A landscape with many peaks, sampled at points; each row gives a point and its height.
A climber steps from a point to the highest of its 4 nearest points, and stops where none of them is higher. Distance is the straight distance between rows; heights are no part of it.
j_523: [119 143 165  90 117 111 140 133]  h=3.46
j_752: [131 121 150 137 105 160 123  82]  h=1.90
j_174: [117 124 154 102 127 104 136 142]  h=4.87
j_812: [103 125 191 111  95 109 110 127]  h=2.59
j_778: [116 177 147  76  92 151 134  84]  h=0.88
j_448: [149 112  72 155 163 111 136 168]  h=4.97
j_265: [154 158  79 110 150 135 151 132]  h=3.29
j_591: [127 120 120 117 147 115 137 149]  h=4.04
j_87: [151 165  90 163 152 174 126 111]  h=3.12
j_474: [135  83 100 164 166  98 131 172]  h=7.14
j_578: [167 154  43 137 151 145 138 142]  h=6.76
j_874: [137 131 117 183 141 156 108 112]  h=4.41
j_116: [129 175 148  59  99 115 146 142]  h=0.97
j_420: [136 143 110 166 128 174 111  93]  h=3.79
j_738: [144 153  94  77 131 120 157 137]  h=0.56
j_191: [133 144 126  92 137 132 134 118]  h=3.91
j_517: [135 184 122  72 113 142 148 112]  h=1.23
j_238: [122  87 114 108 136  81 139 171]  h=4.17
j_85: [161 143  51 161 164 123 124 162]  h=8.19
j_278: [148 173  73 192 165 134  82 123]  h=2.27
j_902: [108 106 178 123 108 123 115 109]  h=3.47
j_839: [133 122 169 126  93 160 119  61]  h=1.55
j_386: [127  89 123 147 157 107 135 164]  h=6.55
j_993: [136 130 134  91 130 105 143 137]  h=4.70
j_310: [ 90  99 209 123  83  97 117 126]  h=1.43
j_147: [113  58  76 165 144  89 125 190]  h=7.57
j_959: [129 170 148  81 125 123 134 117]  h=2.16
j_68: [135 170 175  82  56 153 125  82]  h=1.12
j_289: [139 148  92 172 164 154 112 129]  h=3.92
j_740: [148 146 140 121  92 171 138  51]  h=1.15
j_661: [144 122  42 121 137 116 148 167]  h=5.93
j_641: [129  90  45 140 141 115 132 177]  h=6.90
j_425: [128 129 100 182 172 128  97 140]  h=6.32
j_629: [127 200 163  64  75 130 147 123]  h=1.03
j_459: [141 167  82 143 166 148 131 114]  h=1.89
j_17: [129  92 108 130 150 104 137 156]  h=5.78
j_114: [139 133  93 156 154 142 133 149]  h=1.10
j_924: [133 103  91 187 169 112 115 161]  h=6.21
j_825: [132 158 127 128 129 173 131  88]  h=2.08
j_429: [ 98 122 218 110  54 122 122 119]  h=1.86
j_176: [131  79  78 143 144 108 141 168]  h=7.08
j_29: [146 117  93  97 140 109 149 155]  h=1.45
j_428: [133 197 146  60 102 136 143 116]  h=0.98
j_832: [110 161 182  79  85 100 143 164]  h=2.36
j_354: [108 102 184 108 115  82 128 162]  h=2.35
j_678: [131 117 125 206 160 140 102 135]  h=4.96
j_391: [145 145  98 116 160 128 148 137]  h=0.04
j_276: [126  68  74 154 147  95 141 181]  h=8.12
j_914: [138 173  87 132 147 167 129 109]  h=1.76
j_175: [114 167 168  86  93 129 129 107]  h=1.33
j_333: [109 111 162 118 135 128 123 124]  h=3.21
j_475: [120 138 198 102  56 136 130  99]  h=1.56
j_325: [130 165 152  93  74 163 129  47]  h=0.76
j_122: [114 133 160 119 120 135 122 109]  h=2.60
j_83: [ 95  75 175 157 130 115 110 127]  h=4.34
j_349: [134  86 200 127  75 123 113  85]  h=1.37
j_342: [106  80 151 194 143 141 100 127]  h=4.69
j_348: [117 110 129 139 158 126 124 143]  h=5.52
j_319: [114  99 142 162 152 135 112 129]  h=4.84
j_5: [144 128 185 122  67 142 127  50]  h=0.90
j_493: [138 104  81 114 142 102 144 164]  h=4.13
j_483: [111 127 134 131 143 148 120 114]  h=1.75
j_605: [111  80 169 160 118 137 113  97]  h=4.37
j_891: [102  83 164 151 140 110 119 139]  h=4.53
j_140: [126 149 109 143 141 150 125 116]  h=1.44
j_217: [123 131 139 104 143 121 139 131]  h=8.54
j_643: [127  85 114 194 169 107 106 171]  h=4.71

Where does a climber stop that starts at each point below?
j_265 -> j_85
j_740 -> j_425
j_874 -> j_425
j_493 -> j_276
j_87 -> j_425
j_459 -> j_425
j_17 -> j_276
j_661 -> j_276
j_83 -> j_276

For each start below, name every point that the climber comes to, in order.
j_428 -> j_959 > j_191 > j_217
j_643 -> j_474 > j_276
j_114 -> j_448 > j_85
j_914 -> j_87 > j_289 > j_425
j_238 -> j_386 > j_474 > j_276
